Points on a hilly landscape, in no order, each with its height.
A ball rolls from a point to the lowest of its 2 nearest points, and stops where none of them is lower. Distance is the straight distance between rows; heights are no part of it.
j65 (h 775): [178 141 133 141 144 169 108 111  71 141 140 128 153  77 121 128  91 175
 140 142 106 124 158 175 135 149 145  98 159 110 169  93 161 131 142 149
 102  97 101 150 126 167 120 143 133 103 139]
j576 (h 411): [171 114 141 115 158 158 145  98 102 155 140 180 151 103 105 121  94 123
 157 160 152  99 169 189 147 158  86  94 134 123 148  73 162 135 153 149
  87 142  74 147 160 141 118 188 128  67 137]
j368 (h 318): [104 159 105  89 122 109  80 139 101 126 139 141 135 186 114 118 124 146
 153 129 134 106 137  73 114 111 129 138 124 133 142 186  93 140  89 167
 165 157 206  88  92  85 152 119 118 163  93]
j885 (h 485): [100 145 130 175 135 118 173 213 152  94 113  64 117 120 167 179 175 117
  63 113  90 158 132 123 159  96 112 130 136 102 114 172 125 137 115  51
 144  81  66 140 184 150  95  91 123 151 155]
j603 (h 481): [ 90  76 123  94 126 104 130 140 219 121 122 124  98 182 125 107 157  97
 109 107 157 115 113  83 115 107 119 148 100 146 104 127 129 104 122 123
 110 208 136 113 112  87 152 104 113 140  76]
j208 (h 595): [138 124 134 115 142 123 127  96 104 181 168 156 147 163 128 138  89 124
 184 133 160 102 147 108 130 105  94 123 140 127 159 144  89 146 131 151
 130 143 124 134 141 120 159 181 122  84 142]
j754 (h 486): [162  74 167 113 124 152 142  97 156 136 129 146 123  97 108  73 118 117
 115 134 163 124 138 177 116 168 135 107 106 134 117  36 188  96 157 135
  63 174 107 154 109 131 134 130 117  88  94]
j183 (h 451): [129 110  94  86 107 104 147 132 151 104  93 173  98 129  99  69 144  76
 114 166 151 107 123 167 121 165 109 179  83 145  72  71 180 122 138 130
 157 165 144 116 111  97  81  97 160 140  92]
j24 (h 348): [ 93 117 114 192 118 119 126  92 115 136 117  93 138 109 197 180 124 190
 142  98  71 142  88  96 139 110 182  97 143 105 148 149  91 111 162 148
 154  74 122 127 131 146 147  89 148 154 155]
j870 (h 210): [130  84 156 115 119 143  92 124 159 108 123 122 150 129 110  79 147 142
 119 103 137 126 129 124 102 157 161 119 130 138 148 101 173  82 140 151
  85 179 148 117  92 111 161 109 113 138  80]
j380 (h 381): [119 116  88 105 173 128 134 140 143 135  93 157 158 160 135 115 137 111
 144 134 145  97 183 134 141 142  80  96 135 121 161 140 130 118 116 156
  98 176  54  85 160  91 132 108 129 126  90]
j562 (h 528): [135 132 170 176 119 149 101  98  86 158 181  86 138 113 152 169  96 171
 157 109 102 132 124 117 114 106 158  97 170 111 169 125 105 120 153 135
 114  87 105 161 126 172 173 168 113  91 164]
j407 (h 684): [147 149 112  60 123 138 101  90 101 141 148 208 140 169  91  81 103  96
 161 172 178  93 134 133 132 151 102 146 105 138 126 113 119 151 119 174
 132 175 211 106  89  86 142 166 138 115 109]
j609 (h 310): [103  82 153 198  99 127 141  86 161 114 110  86 124  51 172 154 107 160
 122  83  99 161  67 124 125 116 192 116 116 113 102 106 134 101 178 142
 111  70 119 150 128 152 137 104 137 137 167]
j479 (h 197): [ 81 124  96  96 138 115  96 218 162  82 109  82 125 193 136 124 173 142
  94 123 117 106 153  90 139 115 122 109 116 119 136 190 127 121  93 115
 132 166 136  87 123  92 135  57 108 196  87]
j736 (h 456): [152 103 104 138 145 167 104  90 111 141  95 165 163 111 135 104  92 162
 150 144 135 116 165 167 135 169 132  67 138 128 160  67 173 101 153 198
  70 160  68 112 128 139 146 116 145 114 104]
j332 (h 666): [112  83 192 136 108 140  75 106 163 137 174 109 147 141 121 119 117 157
 151  97 149 133 110  77 102 128 178 118 140 153 160 143 119 118 134 152
 104 150 183 141  75 129 205 152  93 119  93]
j619 (h 564): [113 137  90 119 136  77 204 134 164 152 113 154  87 173 136 169 128  83
 131 152 148 142 119 119 153  88  50 179 118 158  82 154  77 154 134  86
 166 131 100 132 209 111  92 157 129 112 151]
j926 (h 359): [ 94 108 110 170 113 102 145 113 153 139 115 102 113 122 179 164 119 163
 139  96 106 136  89  88 140  93 147 123 126 119 128 147  95 115 150 133
 151 120 125 112 142 127 141  94 134 148 136]
j61 (h 207): [106 107 144 171 109 129 143 161 172  69  86  73 126  66 155 147 150 141
  88  92 100 159  78 122 122 124 173 136 102 106 101 141 146 102 135  99
 131  87 145 131 116 132 114  71 123 179 152]
j865 (h 194): [162 124 140 126 100 162 112 130 112  92 123 118 136  72 100  87 123 141
 107 139 117 141 125 181 106 172 167 129 123 126 109  83 195 120 138 133
 129 107 176 136  73 144 109 103 138 141 122]
j137 (h 474): [121 154  53 108 109 105 156  98 105 142  81 191 105 142 112 108  97 125
 164 165 143 116 115 161 144 145  87 154  93 143  82 109 128 147 151 149
 188 133 165  90 128 110  82 117 177 133 122]
j48 (h 158): [151 103 185 103 106 141  97 125 140 116 153 129 125 106  90  82 129 120
 106 131 143 130 119 136  93 160 168 145 116 134 120  80 172 116 126 114
 106 150 188 156  70 131 139 139 110 117 103]
j798 (h 512): [123 155  91 128  97  99 159 125 126 119  87 150  92  87 121 123 111 120
 125 130 118 146  85 142 130 125 128 182 101 127  59 130 113 142 138 110
 184  95 182  96 124 127  77  95 167 148 139]
j2 (h 248): [134 130 111 174 135 131 173 120 108 107  93 114 124  49 139 151 121 134
 112 134  89 151 108 182 133 139 135 130 120 104  95  90 159 125 150 109
 145  62  81 129 151 158  78 111 162 132 168]
j103 (h 554): [122 153 131 167 148 101 161 155 116 147 143  95 126 178 153 193 141 109
 130 140 112 126 134 106 139  82  68 115 177 128 132 176  84 146 135  70
 152  88  39 154 202 138 134 180 108 111 167]
j504 (h 309): [163 166  79  93 130 187  73 129  64 102  82 171 170 121 110  62 127 154
 125 194 119 116 172 177 113 209 130 101 147 144 149  91 189 115 100 183
 117 139 144  89  99 140 105 104 160 145  98]
j816 (h 489): [121 158  67 122 136 107 154 127 100 133  94 171 125 140 123 124 113 126
 152 148 132 114 139 135 144 132  74 146 112 132 118 145 111 144 132 141
 177 137 129  85 155 105  97 124 153 136 114]
j533 (h 360): [131 177 105  64 138 126  91 149  77 119 142 161 142 181  88 104 147 103
 138 157 149 100 154 104 112 128 103 156 120 136 151 178 114 158  72 145
 164 157 194  99  96  79 122 127 119 143 105]
j741 (h 107): [ 90 101 122 142 144  82 196 201 218  99 120  72  72 157 153 166 169  95
  60 109 120 144 111 100 163  92  98 141 118 128  82 172 110 132 124  55
 135 144  84 131 182 132 103 101 114 155 140]
j536 (h 615): [107 116 140 157 140 117  98 122 125 158 183  87 137 173 156 163 121 151
 157 101 125 113 126  72 116  78 138  96 167 126 176 171  75 119 125 133
 127 128 102 135 133 135 196 162 101 126 139]
j81 (h 756): [124 114 136 173 147 135 129 122 104 139 129 102 143 112 172 165 122 174
 150 115  91 116 141 124 134 116 126  91 157 111 176 121 122 108 155 134
 114 105  45 143 166 149 144 131 127 116 143]
j753 (h 258): [126  75 152 127 125 125 121 122 161 125 130 110 128 118 122 114 125 137
 131  96 131 127 122 116 121 120 152 118 122 130 134 107 141 102 140 139
 101 160 122 135 106 133 155 131 117 112 108]
j763 (h 538): [104  85 117 111 122  95 129  79 187 166 159 143 100 190 133 125 105 116
 157  97 172 120 114  66 123  90 117 155  97 151 126 143  72 122 139 157
 129 179 150 115 132  96 174 159 109 114 100]
j511 (h 719): [137 124 154 130 173 164  91 147 113 138 145 103 177 139 142 135 148 139
 139 117 123 123 184 112 130 136 129  62 172 116 199 149 121 108  96 141
  77 142  47 127 150 146 173 134 103 110 114]
j427 (h 439): [148 103 140  79 103 116 124 139 167 100 124 152 100 136  92  67 161  81
  92 150 160 110 123 152  97 168 132 181  85 146 101  75 181 109 122 114
 114 188 162 134  89 103 115 106 132 131  93]
j236 (h 271): [134 172 109 152 112 132 161 111  77 127 101 133 109  47 124 157 104 136
 125 147  95 162  99 181 136 131 152 145 128  99  78 104 136 163 154  98
 155  39 143 130 137 172  71 122 175 128 187]
j461 (h 508): [ 85  56 129 129 113  91 136 108 234 150 139 113  88 174 141 128 121 111
 118  85 166 131  95  69 127  97 134 150  97 158 105 133 104 100 146 136
 115 192 132 128 129 100 169 131 108 129 105]
j493 (h 651): [164 143 120 115 130 176  71  91  85 148 145 183 171 130 104  85  86 155
 161 157 144 113 159 142 123 162 140  97 151 134 171 108 142 132 119 212
  85 157 158 114 105 135 166 146 124 105 103]
j130 (h 514): [ 95 147  70 131 139  87 173 137 136 148 100 152 115 176 148 150 128 120
 149 134 139 118 134  99 156  90  72 136 112 129 124 168  78 144 136 123
 169 145 107  96 178  95 110 121 146 134 129]
j31 (h 206): [173 127 182  84 123 158 104 126 110 127 190 125 125 110  83  96 131 116
 121 134 149 119 136 148 109 141 149 134 133 132 141  98 146 140 111 109
 111 136 167 163  95 148 134 167 100  93 120]
j902 (h 333): [166 141 178 130 143 144 146 139  89 148 165 115 134 105 112 157 121 112
 139 145 125 126 161 164 132 115  93 119 161 122 151 112 135 156 136  92
 125  89  76 174 155 163 110 197 114  71 160]
j204 (h 584): [ 78  72 121 135 126 114  91 109 187 138 131 118 137 172 150 118 120 153
 146  98 142 118 123  61 126 109 144 105 130 137 155 144 102 101 138 162
 111 191 138 105 106  97 193 118 101 144  83]
j660 (h 249): [122 113 136  56 142 129  81 146 157 123 168 128 135 208  91  97 174  90
 114 120 178  97 159  88 116 123 129 143 118 138 154 166 109 131  70 135
  96 203 155 117  89  87 168 134  97 142  85]
j681 (h 171): [140  96 189 127  85 143  92  99 153 106 162 118 116  97 109  89 113 148
 123  99 141 147  83 118  94 154 197 139 119 145 129 107 147 116 142 132
 107 127 213 151  62 136 155 137 105 118 117]
j862 (h 338): [116 104 119  90 155 130 120 146 159 120 121 145 143 170 123 104 155  99
 126 129 144  95 161 110 129 131 104 125 119 127 137 142 129 122  97 137
 111 186 103 107 136  94 143 108 123 136  87]
j503 (h 325): [153 160  68  79 132 160  88 131  78 113  73 203 161 154  96  72 129 119
 130 189 143  88 174 164 124 191  91 118 124 148 134 101 174 131 107 187
 124 154 154  78 101 112 108 111 164 146  88]
j821 (h 443): [ 94 174 115 195 118  82 187 137 122 140 105  95  90 137 184 198 127 131
 108 113  96 165  86  94 144  73 125 135 156 116  87 173  68 134 143  90
 155  56 104 130 190 152 104 108 143 153 199]
j808 (h 470): [160 174 136  88 145 102 169 157 120 136 141 165 101 149  94 161 166  60
 129 155 141 125 144 156 150 120  62 180 117 156 116 143 112 186  97  64
 168 124 115 158 169 117  75 190 134  99 141]
j67 (h 517): [111 164 128 171 143 103 181 188 126 128 124  84 115 156 154 193 172 110
  99 124  94 141 130 114 152  87  85 129 165 112 125 183  99 151 126  43
 157  81  57 145 200 149 106 141 123 140 171]
j458 (h 267): [185 138 191  99 142 148 115 131  88 145 194 125 137 122  90 126 128 112
 131 140 139 112 154 147 119 131 124 122 147 128 152 112 140 154 111  87
 103 121 123 176 125 148 129 190  91  61 148]
j824 (h 640): [161 141 125 109 149 195  59 111  93 134 118 159 195 146 125  96 115 169
 151 142 128 116 174 114 119 159 147  68 173 142 205 125 135 119  87 210
  79 153 131  96 106 139 171 122 111 118 104]
j602 (h 462): [121 114  86 100 117 112 151 101 148 138  90 186 105 141 113  92 113 102
 142 148 147 101 126 145 134 152  91 163  84 143  84  86 139 123 143 155
 147 172 141 101 114  87 103 113 153 130 102]
j832 (h 692): [154 143 114  92 110 130 120  68 101 161 159 194 121 146  98  99  78 129
 167 164 169 106 111 148 129 135 108 156 104 138 118 112 105 159 149 170
 145 151 210 124  99 117 127 175 147  97 122]
j783 (h 352): [ 95 156 165 178  97  96 126 146 135 130 156  61 111 136 166 190 130 140
 102  81 102 168  77  62 118  75 172 144 151 125 108 201  69 132 125  86
 150  63 175 145 123 157 152 120 100 164 189]
j558 (h 426): [115 149 122 143 126  97 168 138 143 140 144 118  91 144 140 156 126 118
 129 120 126 145 105 106 144  88 102 162 130 134  90 159  88 146 122  96
 165 115 132 125 156 134 108 137 131 125 153]
j653 (h 472): [126 128 115 152 169 103 165 114 125 166 138 144 138 178 155 176 125 110
 167 142 139 107 163 114 142 102  55 102 152 129 166 159  82 128 135 122
 128 119  30 140 205 112 136 184 118  90 147]
j342 (h 378): [156 172 156 127 140 139 135 153  57 126 156 125 125  92  94 142 135 122
 136 151 111 137 153 173 137 126 115 135 154 112 130 127 138 163 119  72
 158  69 114 154 142 164  83 170 119  97 162]
j297 (h 463): [ 93 134 141 191 121 107 185 165 155 108 101  62 104 105 187 200 141 122
  84  93  74 163  89 114 151  86 135 134 134  98  80 166 108 123 143  82
 143  60  96 135 173 152 105  90 131 153 182]
j907 (h 441): [153 181 142  97 149 118 137 183  89 108 146 139 120 145  89 134 167  84
 113 154 129 125 165 159 139 127  80 151 135 131 127 161 126 179  71  62
 172 118 125 153 146 123  91 166 113 116 120]
j251 (h 389): [ 85 127 102 184 125  94 166  95 123 167 116 116 106 147 188 180  99 153
 149 106 102 133  91  86 147  76 122 108 140 129 124 149  79 114 165 136
 151 102  80 123 171 132 134 128 144 138 160]
j667 (h 225): [ 69 104 122 169 106 122 128 136 183  74  60  78 129  80 180 131 154 170
  98 101 101 153  70 114 127 141 185 130  96 106 102 136 157  88 149 136
 137  82 159 113 105 121 130  31 144 197 131]
j794 (h 395): [134 156 110  59 152 126 113 175 121 106 148 164 118 173  94 108 174  74
 119 150 144 104 171 132 123 131  94 166 104 140 121 154 123 159  72 102
 155 169 153 120 117  84 105 132 114 142  95]
j444 (h 622): [150 170 124  83 154 134 108 115  77 158 165 176 160 160 106 128 129 101
 162 152 162 101 173 126 128 134  86 135 129 137 168 166  95 166  95 146
 137 136 145 128 130 104 139 179 122  94 124]
j149 (h 437): [152  93 123 123 139 160 132  73 119 165 136 180 141 116 126 112  75 141
 155 151 149 106 142 166 141 152 117  91 127 124 144  61 154 117 167 182
  83 157  87 129 136 137 132 152 141  85 119]
j732 (h 276): [124 123  76 152 110 144 129 101 114 111  71 137 133  90 135 102 101 166
 138 142 105 122 108 166 125 167 141 122 116 120 116  88 163 107 161 177
 149 119 133  98 102 129 105  78 186 158 116]
j712 (h 178): [105  97 142 128 115  95 171 194 220  92 122  78  75 142 131 136 166  85
  51  98 135 158 106 102 131  97 116 165  97 137  78 150 127 122 109  58
 127 154 125 137 143 118 112  95 111 148 125]
j292 (h 645): [121 106 166 149 115 124  93  97 129 166 171 110 143 154 139 131 107 151
 159  88 143 136 115  70 124  99 155 115 156 134 161 150  84 120 136 154
 118 144 144 144 113 129 196 168 100 110 133]
j945 (h 174): [101 124 146 152 117 114 133 179 155  86 125  64 118 106 150 150 159 142
  88  97 104 153 109  99 125 109 152 142 116 115 116 176 128 127 112  83
 150  89 139 120 122 132 120  83 128 162 143]
j143 (h 419): [ 78 164  78 189 120  71 187 117 136 169 104 107  84 173 200 194 107 144
 144 121  98 153  82  64 158  68 112 141 145 124 103 173  44 134 162 109
 174  93 103 124 193 136 113 118 136 153 183]
j330 (h 422): [146 104 159  56 141 137 106 111 167 142 177 173 131 180  92  95 158  57
 126 124 192 102 146 108 115 141 126 153  96 144 128 105 133 126  88 128
  72 216 144 152  93  87 154 158 106  96  93]
j468 (h 676): [131 116 112  81 116 137  92  85 133 130 108 190 147 167 102  60 123 108
 144 163 170  97 138 124 117 163 117 140 113 139 125  94 156 125 129 184
 108 196 177 100  91  88 149 130 144 133  84]
j237 (h 652): [160 158 116 109 130 145 109 104  63 142 135 150 150 115 107 114 107 158
 157 148 121 120 132 153 127 154 125 112 136 130 149 126 140 148 117 158
 151 117 155 116 113 130 115 140 141 119 127]
j560 (h 326): [127 141 130  65 149 117 101 137 152 139 193 144 131 211  98 135 166  65
 125 130 182  98 159  82 127 110  97 145 116 140 151 181  83 157  68 110
 125 191 133 135 106  88 151 157 100 130 112]
j141 (h 498): [150  83 136 124 105 145 135  86 155 133 130 146 107  81 104  74  96 129
 122 147 143 118  97 183 123 158 148 132  95 135  98  35 182 107 171 134
 103 145 145 135 103 138 126 136 137 101 120]
j217 (h 375): [160 175 110  83 169 163 101 165  74 112 101 173 168 145  95  93 158 103
 126 162 127 106 206 156 130 169  99 108 144 137 169 138 151 142  66 149
 109 143 117 110 124 112 114 131 122 123 100]
j991 (h 738): [130 128 137 150 176 145 127 153 103 143 132 107 168 149 151 165 144 138
 147 121 107 111 179 130 137 122 104  61 181 117 199 147 122 119 126 127
 101 122  10 132 176 143 141 141 114 108 139]
j671 (h 296): [118  94 165 172  91 121 165  96 179 128 118  95  95  59 151 154 108 117
 109  86 109 169  58 131 123 106 185 149 116 125  67 102 136 109 160 117
 111  64 140 156 131 156 117 119 125 119 182]
j598 (h 257): [138 105 144 145 122  93 211 140 202 111  97 117  68  88 122 126 137  74
  74 126 126 161  94 153 145 111 117 170  89 140  47  98 148 108 140  72
 136 130 108 153 166 140  74 120 136 115 157]
j10 (h 327): [122 168 181 161  94 104 130 122 113 129 155  81  98  91 152 176 114 119
 101  88 108 180  61  93 117  82 185 170 144 123  83 175  82 150 127  83
 142  35 197 157 114 158 127 132 113 146 210]
j628 (h 563): [ 96 101 119 110 110 118  97 101 163 137 135 146 112 173 127 106 118 145
 146 110 155 114 113  78 124 115 137 149 105 143 126 140 109 120 138 171
 132 181 179 103  90 102 170 136 119 137  89]
j502 (h 130): [133 111 198 156 102 155  88 129 131  99 163  80 146  79 122 128 133 164
 120  87 122 157 102 110 105 131 206 121 143 134 156 138 141 117 129 120
 112  94 193 162  72 145 157 128  99 137 132]
j842 (h 379): [164 128 141 127 150 138 163 119  94 151 133 158 122  89 114 149 105 117
 150 162 129 118 169 196 143 145  86 106 140 122 140  82 160 156 153 107
 114 101  64 162 171 159  82 182 132  69 145]
j707 (h 702): [165 150 105 115 123 151 121  65  72 178 155 203 151 130 101 117  56 140
 184 180 163  97 131 167 140 148  99 109 128 130 142 104 117 152 153 183
 125 136 170 129 129 134 138 176 152  81 134]
j412 (h 782): [175 147 155 140 133 183  97 142  70 108 146  94 161  52 106 113 121 167
 112 145  97 145 144 182 121 159 176  98 143 112 162  99 185 129 120 111
 109  77 136 162 101 174 106 133 122 129 147]
j791 (h 115): [ 81 132 117 133 126 112 122 197 154  86 115  67 123 154 159 150 168 148
  95 110  94 133 123  94 137 100 131 118 124 109 136 200 112 126 106  93
 148 125 135 118 127 117 136  76 118 193 125]
j837 (h 295): [135 148 123 148 156 131 157 188 109 105 101  94 143 106 128 160 161 133
 112 134  94 134 166 158 136 127  97 113 149 109 148 135 146 137 117  90
 136  97  49 133 176 149  86 111 127 132 127]
j416 (h 527): [104 129 115 162 157 114 150 145 133 161 154  92 133 191 169 193 138 113
 138 127 124 106 150  92 142  83  77  91 178 122 171 184  75 120 137  94
 127 114  20 140 188 130 170 165  96 127 157]
j344 (h 683): [142 100 198 120 132 150  69 143 134 119 190  88 162 134 107 111 150 149
 122  92 141 135 143 105  98 132 175 104 145 135 170 130 133 108 100 121
  82 153 154 147  74 139 200 151  73 115 108]
j903 (h 241): [ 74 116  75 148 104 116 149 130 155  97  59 102 104 100 170 146 136 161
 114 108  93 140  87 123 146 127 154 131  96 107  91 128 139 104 155 149
 155  98 137  96 129 112  98  37 173 193 123]
j500 (h 520): [118 129 119 147  98 108 154  83 139 147 115 146  91  82 144 126  96 129
 138 118 122 154  74 123 126 112 152 158 107 134  67 116 108 132 159 131
 158  92 189 121 115 146 108 118 156 121 164]
j606 (h 306): [109  71 148 156 107 114 150  84 180 148 136 117  92 114 157 123  93 138
 132  91 137 138  87 104 125 104 149 132 113 142 114  93 118  87 170 145
 117 141 109 129 142 134 153 135 120 113 119]
j672 (h 304): [122 195 140 149 102 100 149 136 100 133 126 119  85  86 126 157 115 109
 103 108 113 183  69 116 123 100 161 181 130 125  61 165  91 172 115  82
 169  44 199 142 134 150  89 123 129 154 197]
j360 (h 562): [156 133 157 147 134 137 113  79  86 176 197 130 140 138 131 151  91 150
 174 129 142 106 129 110 122 107 128 101 169 127 163 124 101 129 142 146
 105 114 111 159 141 147 168 194 112  69 162]
j727 (h 239): [138 127 162 158 134 148 136 174 119 103 130  82 134  82 141 150 147 145
 107 105  92 144 136 141 126 131 142 120 145 104 142 137 152 122 123 100
 123  82  92 146 144 151 121 110 125 133 143]
j228 (h 420): [140 133 134  74 128 114 128 170 151 106 134 145 111 148  89  90 167  72
  99 146 144 115 138 143 110 145 110 174  94 140 100 118 147 142  90  82
 141 172 154 134 107 104  92 132 129 129  94]
j850 (h 541): [103 147  81  97 146  76 168 145 162 152 136 152 108 208 129 159 144  83
 139 141 156 125 140 101 144  92  59 155 104 144 127 193  62 168 117 103
 170 152 112 117 174  88 119 159 121 126 139]
j985 (h 487): [128 161 147 192 131 129 141 125  75 141 139  84 132 104 168 181 115 166
 139 118  72 150 113 121 127 100 151 113 168  98 141 140 103 138 149 111
 150  45  95 154 148 170 131 135 129 128 190]
j925 (h 669): [140 102 118  90 106 152  96  87 134 121 109 175 139 135 103  52 120 112
 130 160 171 102 137 162 107 184 139 126 114 141 122  50 191  95 148 186
  85 188 158 106  84 106 143 117 141 117  74]
j938 (h 767): [144 119 125 165 150 150 129  93  79 162 131 130 151  92 150 153  91 169
 169 135 103 120 143 168 140 142 129  78 160 121 169  92 140 121 164 164
 107 100  54 140 160 162 124 149 149  97 143]
j728 (h 286): [127 168 123 155  94 118 149 118  94 114 108 124 116  51 124 148 121 121
 102 115 101 169  76 159 124 127 173 162 120 110  70 122 122 149 142 101
 161  39 184 136 115 149  82  98 147 151 182]
j931 (h 390): [111 138 145 150 118  85 153 159 166 138 151  79  90 152 146 175 138 115
  94  91 120 155  85  72 125  76 138 158 131 134  93 187  76 142 118  85
 150 113 150 132 133 149 145 127 105 149 164]
j270 (h 250): [101  75 168 103 120 143  81 156 188  91 129 101 144 160 119  89 170 140
 106  99 149 137 133  87  96 148 164 107 122 144 148 127 153  86 113 133
  83 187 153 123  81 108 187  92  93 153  72]
j827 (h 185): [150 116 198 147 109 143 123 149 121 111 152  78 129  69 121 133 131 143
 106  98 112 151 118 139 111 115 174 132 136 118 134 120 154 121 131  95
 107 105 134 167 108 156 136 141 109 113 144]
j218 (h 457): [127 157 135 158 121 112 150 147  93 137 137 103 111 127 145 168 132 134
 132 119  99 149 122 115 135  92 118 139 151 111 126 168  98 155 129  88
 171  78 114 132 153 149 107 137 134 131 161]
j327 (h 292): [101 104 128  82 137 134  79 149 164  97 124 122 143 183 120  89 169 113
 121 122 148 110 155  96 105 140 133 117 117 136 152 144 143 100  98 147
  89 206 144  97  96  88 164  94 102 154  67]
j733 (h 490): [151 166 126  98 126  84 177 140 132 138 128 170  81 126  99 140 140  80
 129 155 141 141 105 138 145 121  84 194 107 148  71 130 108 175 113  81
 173 120 156 146 154 127  72 160 142 111 157]
j29 (h 700): [158 121 174 120 153 173  73 150 102 125 167  93 180 127 116 117 139 157
 134 108 119 133 174 126 111 139 168  81 167 123 198 131 149 110  93 141
  68 138 101 147 105 148 174 142  92 108 123]
j523 (h 665): [144  92 116 121  96 169  95  67 127 126 105 172 147 102 118  62  93 163
 139 162 150 111 116 171 110 189 155 100 109 136 116  49 186 100 170 195
 100 164 167 112  76 127 142 125 155 126  91]
j374 (h 605): [ 90  94 126 118 156 141  79 111 161 144 132 126 165 181 148 115 127 148
 158  98 142 110 157  79 126 121 138  80 149 129 181 144 107  99 126 194
  83 182 102  98 119 108 201 112 104 138  79]
j4 (h 259): [ 93 109  75 182 110 129 157 112 141 112  59 122 119  72 160 147 118 168
 127 111  90 139  91 150 139 150 146 108 103 104 103  94 158  88 178 157
 146 103 102 101 137 127 102  62 184 170 134]
j516 (h 293): [141 147  70 125 113 162  85 108  95 110  79 157 154 103 111  79 114 181
 134 159 112 117 132 161 124 185 149 110 140 132 131  93 174 110 133 193
 133 129 174  97  80 129 118  94 170 159 103]
j389 (h 639): [154 150 129 101 138 135 120 132  89 130 150 157 132 134  95 116 132 114
 145 142 141 111 153 135 125 131 103 141 126 131 138 134 123 152 108 131
 154 134 154 131 113 119 127 156 125 109 116]
j730 (h 343): [119 144 107 118 148 122 151 182 127  93  83 128 128 129 115 123 166 117
 105 142 107 119 160 154 140 136  93 128 123 120 119 142 153 144 106  94
 152 138  76 106 154 115  80  89 146 141 104]
j581 (h 506): [116 129 173 197 110 138 112 112 103 134 161  70 146  80 166 178 114 174
 136  95  85 154  99 112 113 103 183 111 163 105 156 139 115 120 154 118
 125  53 118 163 127 168 158 136 112 123 173]
j743 (h 227): [148 120 102 151 118 140 169 105 128 107  92 131 123  30 126 118 106 127
  87 145 108 152  93 218 128 166 151 141  97 114  60  53 188 124 166 115
 131  64 116 139 114 158  58  99 169 139 166]
j831 (h 674): [136 189  88 152 144 121 142 143  47 126 102 148 139 113 128 160 129 153
 146 150  93 137 156 165 139 137 101 116 145 122 141 146 131 159 125 124
 169  85 109 121 151 143  79 127 160 135 138]
j125 (h 503): [144 168 100 106 101  92 169 102 123 132 122 172  74  92 103 117 101  96
 125 144 146 150  90 154 139 129 121 192  99 144  51 109 116 172 137  99
 171  99 194 134 128 144  64 141 151 113 155]
j147 (h 346): [154 183  68  74 150 154  97 134  63 131  92 202 165 165 101  94 122 101
 152 179 151 101 197 159 135 173  79 112 130 135 154 147 133 150  86 178
 133 151 142  91 127 105 108 131 140 134 101]
j941 (h 421): [127 124 106 122 162 130 150 132 115 152 114 156 154 148 131 144 120 105
 153 138 140 107 176 140 144 130  70 105 140 127 157 138 118 137 123 129
 116 147  51 127 171 108 123 152 129 109 122]
j994 (h 575): [ 96 129 134 154 139 110 126 158 148 143 155  67 139 173 159 171 139 139
 121 100 119 119 135  77 142  92 114  94 163 111 154 189  81 126 118 101
 129 131  68 132 160 137 182 139 105 149 137]
j145 (h 376): [144 169 107 105 148 139 122 181  83  96 104 142 136 122  98 111 155 123
 116 158 119 125 165 172 135 145  98 144 131 121 134 147 157 151  93 113
 166 121 142 112 134 119  74 106 141 137 110]
j88 (h 452): [124  78 148  80 124 117 105 113 193 120 142 148 126 172 103  79 150  84
 121 121 181 106 128  98 102 133 131 153  97 153 119  96 135 105 121 143
  83 219 149 127 100  78 164 140 116 126  77]
j387 (h 625): [126 139 124 119 144 153  61 129 106 131 126 122 185 161 138 114 130 169
 150 118 117 117 164  86 125 138 154  79 166 129 197 166 108 114  94 191
  98 152 129 107 110 128 189 117 109 139  95]
j169 (h 328): [ 85  86 135 201 111 134 122 101 152 115  88  76 143  69 192 165 130 196
 130  91  82 149  85 116 130 132 185 108 129 105 139 118 134  88 170 159
 132  96 115 128 117 138 149  71 146 177 133]
j529 (h 223): [126 106 139 126 121  87 195 161 224 114 132  97  56 137 125 137 157  59
  72 108 132 162  93 107 149  93 114 193  86 157  50 133 112 122 115  68
 124 149 121 155 157 130  92 125 117 123 160]
j165 (h 212): [155 116 140 146 107 145 130 106 127  95 115  98 136  36 116 109 118 140
 106 134 112 155  98 188 110 159 183 135 110 106  90  71 183 116 156 104
 121  65 150 148 100 157 100 107 147 137 165]
j745 (h 471): [142  76 139 131 132 173 109  90 147 131 112 146 151 109 125  76 108 144
 133 133 155 119 149 166 122 175 155  84 127 132 143  41 192  79 159 183
  63 178  90 126 114 135 157 113 132 107  88]
j978 (h 380): [147 133 147  53 151 117 117 137 151 151 190 157 132 182  82 114 155  57
 123 133 179 105 155 115 116 121  86 169  98 148 141 136 105 160  80 104
 116 182 151 156 114  99 134 178 113  92 119]
j164 (h 410): [172 183 157  95 152 152 125 165  54 105 158 157 143 116  74 128 146 107
 132 164 123 124 170 191 125 154 109 133 139 134 154 135 153 175  81  92
 153  96 141 153 127 140  90 175 105 100 126]
j181 (h 279): [142  91 142 158 101 113 188 108 171 120 103 111  86  54 130 127 113  99
  97 107 119 156  80 169 135 128 152 164  93 125  64  69 154 110 157  97
 119  92 120 150 136 154  84 116 143 122 163]
j914 (h 660): [170 117 130 109 108 193  73  76 108 139 133 177 168 120 101  54  91 166
 138 176 161 113 137 160 118 196 157  83 140 134 147  51 176 110 148 209
  63 167 168 118  91 144 161 133 134 116  88]
j719 (h 662): [138 176  85 144 140 135 127 105  45 159 122 168 143 119 132 146  98 162
 180 155 105 126 140 150 141 131 112 117 147 117 148 138  96 155 139 146
 172  94 136 114 135 142 113 143 161 124 150]
j888 (h 406): [143 152 124  96 155 153 100 197  95  85 114 120 160 135 108 102 173 124
  99 142 107 126 189 147 117 144 122 117 143 126 170 143 158 119  73 121
 123 146 125 111 127 123 112  98 118 151  89]
j877 (h 336): [ 87  88 117 175 110 107 154  89 189 138  91 103 101 105 166 143 109 162
 128  93 114 148  72 101 141 107 157 120  97 128 110 109 122  81 171 151
 138 119 105 108 138 122 142  88 141 153 117]
j942 (h 262): [ 83 133  90  94 130 106  89 170 148 107 105 112 129 197 135 116 159 140
 124 126 139 108 142  70 121 124 132 134 119 119 130 189 111 130  92 155
 146 175 173  78 100  74 138  83 130 183  78]

Two balls start at each pair of points below. Name the first point that both come to, or write never.
j24, j562 => never
j137, j503 => j791
j103, j931 => never

Where does a ball stop that starts at each point below?
j832 => j660
j218 => j48
j707 => j48
j938 => j416
j850 => j791
j719 => j48
